A landscape with many peaks, sampled at points; each row gives a point and its height.
A climber steps from a point to whichever of its 2 nearest points has the largest rise for the distance, and stops where none of them is higher. Distance is the straight distance between rows; heights are no part of it.
subu: [ 12 -13 -16   0  -9 -19  11 -13  13 -21 -25  13  -5  -6  -8   5  -9   9
   4  -3 -14]  (h 36.1)
saz: [-10 -33 -15  18 -22  28  -5  22 -22   1  -7  13  22  18   6  -3  15  -3
  -3 -14  11]  (h 41.8)
kavag: [  2   2  26 -23   3   0   7  -8 -11  10  13 -13 -17 -11 -26   5 -35 -22
  -5  30 -23]  (h 44.8)
mizo: [ 16  16  -2 -12   0   0   0 -18  19   4 -32   4  -4 -10  18  22  -6  11
   3  -7 -24]  (h 27.2)
Gema: [-11  -2  -3 -11  13 -31   9 -19  22   6  -4 -12  -6  -3 -18  14  -7   3
 -13  15 -21]  (h 34.1)
rodob: [-39 -12  -1 -11  27 -27  11 -11  25  22  14 -14  -2 -19 -22  15  -8  -8
  -2  -2  -1]  (h 27.6)
gede: [-10 -17 -34 -16 -23  -3  18   6   9  15 -12  -4  22  18 -29  18   6 -13
  15 -11  19]  (h 31.8)
Bafip: [-34  -1  11   4  16 -14   8  -9  12 -18  18 -14 -22  -2 -24 -18 -12  10
 -21  30 -16]  (h 36.4)
fipur: [  2 -23 -40 -10 -19   8  10  22  -3   8 -20   5   7  21  -9  17  15 -12
   5  -5  32]  (h 28.8)
giz: [ 14 -14  -2   2  -1 -20   7  -5  22  17   3  14  19  -8   0   9  -6   1
   5  -3   5]  (h 67.1)
vover: [-12   6  -3  10   8  16 -13  31 -52 -32  35 -18  -6  27  12 -14  16  14
  10  -9  10]  (h 45.3)
sefo: [-23  -5  -2  -3  -2  20 -12  40 -34 -19  24 -10  -2  36  10  13  23  -9
  12  -2  22]  (h 69.8)
Fudin: [ 22  24  18  -5  -1  10  -3 -18  11  -2   8  12 -17  -7  13  -6  10  -1
  12 -10   4]  (h 21.2)
vuso: [ 13  -2  30  -6   3 -19  -3 -17   4  35  11  -4  -6   5 -25  11 -22 -12
 -14  22 -10]  (h 12.9)
zeg: [ 34   8   4 -25   5   7   4  12 -20   0 -25   5 -22  29   5  34  17  34
   9 -17 -10]  (h 52.4)
Papel: [ 28  33  26  -2 -21   1 -16  -7   4  -7   3   9  -2  24  11 -20  20   4
   9  19  12]  (h 51.6)
lipe: [ 18  11  21  31 -13   0  -8  -8 -20   6  -8   6  15  -7  24 -46  -4  10
  -9  -1 -11]  (h 59.9)
tepo: [ 14  -2  -1  -3  16 -21  19 -17  28  24  -6   3  22 -10 -15  21  -7   9
  14 -10  -1]  (h 58.8)
mukab: [ -1 -17 -19  11  -9  35   0  36 -21  -5   8  12   8  27   7   4  13  -8
   9 -13  29]  (h 30.8)
karis: [-21  -1  21 -10  20  -5  19  -6   7  -7   7 -16 -40 -15 -34  -2 -12  -4
 -14  28 -27]  (h 33.0)
bopeb: [-28 -12  -4  -1  10 -23   4 -21  29 -14   6  -7  14  -9 -16   7 -17   2
 -11  22 -12]  (h 36.6)
zek: [  6  -7 -26 -15  -1  -1  13   0   9  10 -39   9   0  -1   4  31   5  17
  16 -27   2]  (h 44.4)
toza: [  0   7  -7   6  -3 -13 -12  -8  11   8  10  -9  -8 -27  14 -16 -13 -23
 -21   0   9]  (h 4.7)
Gifef: [-16  -7  -2  18  -1  22 -17  33 -43 -22  19  -4  10  27  21  -7  25   3
   4 -15   6]  (h 35.8)
Nebaf: [ 27  13  16  11 -13   1 -12  -3   3  -9  13  20   9  16  11 -13   9  11
   4   9   6]  (h 47.6)
gafom: [ 31  -9 -24 -13   4   3  10  21 -11 -10   6  11 -14  12   5  14  17   7
   2 -13  17]  (h 48.5)
lezod: [  7   2  10  12  -6   2 -14 -13   1   6   3  -3  21 -19   4 -35 -16  -1
 -17  22 -10]  (h 52.3)
dozu: [-26 -12   0  -3  16 -18   8 -19  31  18  -3   3  -9 -21 -15  18  -9 -11
  11 -13  -3]  (h 25.2)
teneg: [ 12 -11 -35  -9  -4   3  14  14  11  -3 -23  11   3   3  -4  27   5  -4
  14 -22  25]  (h 37.9)
vud: [-14  14   5  -6   3  -9   4 -20  23  11 -31  -4  -2 -13   3  33 -16  11
   4   1 -35]  (h 28.6)
fizab: [-23   6  14 -17  20 -31  13 -24  22  12 -15 -14  -8  -7 -24  23  -2  22
 -10   0 -30]  (h 31.7)
rege: [  4  10  17 -13   6  -4   7 -18   2   5   2 -19 -19 -28 -11  -3 -33 -13
  -7  15 -17]  (h 46.8)
muruf: [-44 -17 -12  20  -8 -13  -3  -8   9 -13  -3  -4  32  -5  -5 -17 -15 -15
 -10  11  -2]  (h 50.4)
fari: [-22   6  15 -14  14 -18   6 -24  19  30 -23 -18 -17 -14  -8  28 -17  11
  -5  -5 -34]  (h 29.9)
Rir: [ 16   1 -15 -15   8  17  10  16   0  13 -38  -1   0   2  13  30  18  20
  22 -24   5]  (h 49.8)
Kipo: [ 19   7  -3 -20  27  16   0  24  -1 -10 -22  -7  -7  14  16  36  18  20
  27 -11   4]  (h 59.7)
gitaz: [ 31  11  18 -17   2   7  -2   2  -5 -14   7  11  -9  34   0   9  31  17
  26  11   4]  (h 17.3)
rozu: [-20   5 -10   3   5 -17  -1 -13  23  -3   1  -8 -17 -27  -2  -3 -19 -21
 -15  13  -4]  (h 3.7)
regid: [-13   4   6  30 -16  23 -25  10  -1   3  -4  -5  14   0  27 -26  19 -17
  -3 -10  27]  (h 13.9)
rep: [-24 -13 -28  -8 -11  -9  14 -13  23  12 -19  -2  29   7 -30  28  -2 -10
  17 -17  11]  (h 40.9)
gani: [ 18  17 -16  10   5  28   6  32 -32 -34  20  -7 -21  12  -2 -11   1  18
   4  -8  11]  (h 46.9)
kis: [-67  -7   3   3  16  -3 -10  -1   6 -12  26 -15  -2  -2 -25 -14   0  -2
 -24  13  -6]  (h 47.7)
zise: [ -2   0  13  -2   9 -18   8 -24  22  23   7   5 -21 -24  -6  16  -7 -12
   0 -13   2]  (h 23.6)
sut: [ 42  24  18 -11  -6   4  -6 -18   9  16 -27   8   1  26   0  21   7  -4
  10   7  -8]  (h 14.7)
mafof: [-46  -1   3  -5  22 -12   3  -7  29 -17  15 -15  -5   0 -21  -4  -1   5
 -15  16  -9]  (h 40.7)
Sabu: [-58  -9  -3  18  -4  -1 -11  -4  15  -2  18 -14  18  -8  -7 -14 -10 -14
 -23   6   0]  (h 59.1)
bom: [ -6 -11  -8  -5   2  25  -3  32 -14 -17  12  -1 -16  31   8  10  22 -12
  19  -9  30]  (h 38.0)
gegoz: [ 16 -19 -22   3   1   0   2  10   9  10  -4  15  31   0   6   1   4   1
   9  -6  16]  (h 83.5)
netoz: [-35 -20   1  -9  20 -12  -1  -5   8  20  24 -14   1 -25 -15  -5 -16  -3
 -11  17  -8]  (h 31.2)
nub: [ 19 -21  -7  11  -7   8  -6  15  -4  -1   2  28  31   5  19  -4   7   9
  -3   0   8]  (h 66.7)
paza: [-13  -6  -7  12 -12  -2 -17  -8   3  16  -5  -1   4 -18  13 -26  -4 -26
 -17  -1  24]  (h 6.2)
rok: [ 12  14  21  20 -10   5 -13   6 -17 -17   6  21  13  16  25 -31  25  22
   7  -7   9]  (h 42.3)
sov: [ 28   1  -6   5 -13   0  15  -7   7 -21 -23  22 -19   2   2  13  -6  11
  11 -12  -3]  (h 33.8)
veted: [  9  -5   6  25  -1  14 -16  25 -29 -14  -4  13  18  10  26 -19  30  21
   0 -15  -2]  (h 43.3)
vogi: [  8 -16 -14  26 -11  18 -14  23 -20  -8  -4  17  17   7  21  -9  12   5
  -4 -22   4]  (h 53.5)
Mir: [-18 -21 -28   7 -22  -5   5  -1   4 -28  -9   5  24   2  -7 -11 -10 -10
  -7   7   8]  (h 43.4)
kufog: [ 22  15  32 -12  -6 -10   0 -28   1  31  -1   1 -13   5 -20  19 -12 -30
 -10  10  -9]  (h 13.6)
Fev: [  7  19   9   4   3   8  -7  -6  10  -1   8   0  -4 -14  19 -26   1  -7
  10  -1  18]  (h 19.6)
Dum: [ 39  14   0   2 -15   6  21   3 -11 -31  -7  21 -17   8  -2  -2   5   8
  14  -7   5]  (h 31.3)
tegir: [ 37  20  16 -13  -7  -6   1 -25  14  28 -16  -2 -13   8 -10  22  -5 -10
  -3   5 -12]  (h 14.1)
nat: [ 25  27  33   9 -24  -1 -15 -21 -11   6   2   7   2  16   3 -27   0 -15
  -7  14   7]  (h 54.7)
Sero: [ 23  11  10 -13  -5   8   0  22 -21 -25  29  16 -16  26   8   2  25  25
  12   3   7]  (h 22.8)
Runal: [ 28  -8 -12 -12  11   6  -5  30 -17 -10  27  12  -4  24  11  11  26  20
   7  -6  21]  (h 34.6)
nusom: [  3   4 -14   0  16  15  -1  29 -40 -30  36 -13 -24  21   4  -3  12  14
   4  -2  18]  (h 74.5)
Baza: [-17   6   4  26  -4   3 -14  -4 -25  17  -1 -14   6 -29  16 -28 -11 -15
 -22 -11 -28]  (h 55.0)
Zagid: [-38  -5   7  17   0   8  -6   8 -32   8  13 -18  -1 -36   5 -18 -20 -11
 -23  -4 -31]  (h 62.1)
det: [ 41   5  -9 -26   9  12   7  17 -21  -9  -1   3 -24  19   4  28  18  22
   8  -6   4]  (h 63.3)
zibog: [-15 -19  18 -25  10 -11  10   3 -19  10  19 -20 -14 -17 -20  -2 -23 -11
  -8  31 -28]  (h 42.0)
Lat: [ -8 -10 -22  -8   8 -23  18  -4  24  11 -15   7  18 -13 -19  32   0   4
  18 -25   0]  (h 49.9)
tafad: [ -5  -7   1  24  -3   8 -20  -9  -7   9  -6  -8  20 -28  17 -38  -5  -4
 -20  -3 -20]  (h 50.0)
tok: [ 40  24  16 -22   4  10   2  -1   8   3 -10  12   1  25   2  16  24   9
  17   4   4]  (h 15.6)
noga: [-50 -11   2  14   2  -7 -10  -3 -10  11  20 -13   6 -27  -1 -20 -19 -11
 -29   1 -16]  (h 71.5)
Sizi: [-13  -6 -14  12 -20  14  -7   7  12   7 -15  -1  16  -4  15 -18  12 -22
   0   0  34]  (h 9.5)
zenir: [  8  -1   9  19   3  21 -16   4  -1  -2   4   4  10  -6  32 -34  14  -3
   8   0  26]  (h 17.2)
Zafuf: [  9  10  18   7  -6  -3  -2 -14  -9  15   6 -16  -1 -19   0 -17 -30  -9
 -15  23 -16]  (h 49.0)
Vomud: [ 17  15  20  -5  -1  -9   2 -21  20   7   8  12 -20 -15   3   2 -16 -10
   3  -9  -5]  (h 22.4)
Ris: [ -9 -11 -31  -3  -9 -18  15 -16  17 -24 -15   3  11  -2  -9  -2 -16   6
   2  10  -7]  (h 38.5)
lof: [ 11  21 -14   3  -4   1   2 -11  22  -8 -21   6   2 -18   8   8  -5  -6
   9  -3   1]  (h 25.5)
sef: [ 20  16  31  18 -15   2 -16 -17 -18  11   0  -2   2   4  16 -42 -14  -6
  -5   9  -6]  (h 56.8)
Zir: [-34  -9   7 -29  25 -15  14  12  -6  16  23 -17  -9 -17 -24   4  -7  -2
  -6  20 -19]  (h 36.7)
Dup: [ 13   9 -23  19  -7  27   8  31 -22 -28  10   0   3   9   2 -19  -4  13
   8 -12  19]  (h 34.7)

Two climbers start at each pair of points below. Name the first point that both come to, or write none.
Sizi, rok: none
mizo, zise: none
rodob, karis: zibog

For each start below, name the point where the climber stops.
lof: noga
toza: lezod
dozu: lezod
